Points on a hilly landscape, in no order, each with its height.
A climber steps from a point to the highest of its 4 nearest points, and stops where none of them is higher. Distance is the straight distance between rows; heights are no part of it.
<30> h=570: [ 12  13  -1  -2   6   5   9  10  15 -13   5   0 -11]
<285> h=206: [ -6   8 -10   7   1  10 -20  23  13   8   2  13 -14]
<311> h=661: [-13 -32  -9  21 -24 -11 -10  -5  25 -19   1  -3   9]
<368> h=631: [-10 -17  -9   6 -15   2  -8   5  19 -16  12  -3   2]
<508> h=687: [-17 -16  -8   4 -12  -2 -10   0   8  -3  11   1  10]
<438> h=653: [ 18  30   7   1  14   2   3  -7 -22  26 -24  -4  -3]
<94> h=688: [ 14  12   6  -6   9   3  21  -2   0 -15   7  -8 -10]
<554> h=528: [ -1  -1   8  -7   0  -3  11 -12 -21  -3   9  -5   6]
<366> h=314: [ -2  19   8  -5  12   1  -1  -7 -30  21 -11   4   4]
<555> h=353: [ -3 -34  -4  20 -26 -11  -4 -15  17 -23  -5  -4  15]
<526> h=527: [  7  11  -4  -3   4   5   7  14  23 -16   5  -2 -12]
<477> h=511: [ -4   6   8  -6   3   1   5  -5 -13   2   7   1   4]
<325> h=484: [  5  11   2  -1   5   3   1  10   8  -1   1   3 -13]
<276> h=156: [  5  23  -5   6   8   7 -17  16  -1  18 -14   6 -15]
<245> h=196: [-25 -33   0  -8  -6  -8  -8 -13 -21  21   2  11  28]
<344> h=239: [ -6 -30   3   2 -18 -12   4 -17  -4  -7  -1  -5  20]
<61> h=552: [-1  5  5 -5  1  3  5 -4 -7  0  6 -1 -1]
<157> h=626: [ -2  -7  -5  -1  -4  -2   3   1  17 -20  13  -5  -4]
<515> h=52: [  1 -38  11   1 -22 -21  14 -27 -17  -8 -11  -5  29]
<127> h=292: [  6  23   1   3   9   8  -8   5 -15  24 -16   6  -9]
<518> h=446: [ -3 -15   7  -8  -7  -8  12 -17 -16  -7   6  -7  14]
<132> h=523: [  3  -4  -8  -2  -4   1   3  12  29 -24  13   0  -5]
<234> h=214: [ 11  24 -15   8  12   5 -19  31  20  12 -19  12 -18]
<464> h=632: [ 15  26  -7   0  20   5   2  24  19   2 -18   5 -18]
<572> h=77: [-22 -16 -10   4  -6   5 -24   5   3   9  13   9   3]
<435> h=495: [ 13  13  13  -9   9  -2  16 -13 -22   2  -2  -7  -6]
<400> h=344: [ 16  29   5   0  12   5  -1   7  -3  12 -14   1 -10]
<57> h=425: [-14  -4   5  -8   2  -2  -1  -9 -26  15   3   5  12]
<551> h=457: [ 17  28   4  -4  13   4  10   7   8   2 -10  -2 -16]
<559> h=306: [ -2 -26  -4   9 -21  -5   0 -11  11 -17   7  -9  11]
<206> h=637: [ -2  16  -2   1   5   4  -8  14   4   6   1   3 -10]
<480> h=249: [ 14  31   1   5  15   4 -12   6  -5  26 -24  -3 -12]
<567> h=608: [ 12   1  12  -8   6  -3  20 -13  -8 -10  11 -14  -2]
<309> h=48: [-28 -32 -13   4  -9   2 -20  -1  -4  11   8  12  12]
<266> h=380: [  4 -20   7   0 -13 -11  12 -19  -6 -13   7 -15  14]
<216> h=121: [-14   3 -10   2   5   8 -17  12  -1   9   6  11  -5]
<548> h=469: [  9  18   8  -5  11   4  11  -2 -12   5  -1  -3  -6]
<232> h=538: [  0  -8   0  -4 -12  -1   6  -2  11 -16  10  -9   1]
<147> h=244: [-20 -33 -10  14 -20  -3 -18  -5  17  -8   6   0   8]
<227> h=601: [ 19  17   2  -2  17   5  21  10  14 -15  -2  -5 -15]
<75> h=578: [ 23  18  11  -6  16   4  26  -3  -2  -7  -2  -9 -12]
<545> h=379: [ 22  27   4  -1  14   3   8   2  -2   7 -13  -2 -13]
<279> h=228: [-14 -28   5  -8 -12 -11   4 -21 -22   7   1   0  26]
<277> h=53: [-16 -34   0   3 -13  -9  -5 -16  -4  -2  -2   2  21]
<274> h=669: [  4   5   4  -6   2   2   8   2   6 -11   5  -7  -4]
<104> h=377: [  4  14  -9   0   7   3  -4  24  26  -8   3   8 -14]
<484> h=315: [-24 -13  -3  -5  -2   1 -13  -1 -20  22   4  12  12]
<37> h=271: [ -8  10  -2   1   8   8 -14   7  -8  17   3  13  -4]

Call two points neighbours if one is among the 4 nearest of the other. Go from one point of each pair to the other, from neighbour to neighbour, staying as high as possible. Name the lowest point that can't be avoided.
<206> / <311> => <325>
<311> / <438> => <400>
<508> / <464> => <551>
<94> / <508> => <157>
<508> / <311> => <368>

For each start below, name the point where the climber stops.
<132> => <508>
<526> => <94>
<435> => <94>

For each start below, name every point that the climber comes to, in order.
<548> => <61>, <274>, <94>
<554> => <567>, <94>
<232> => <274>, <94>
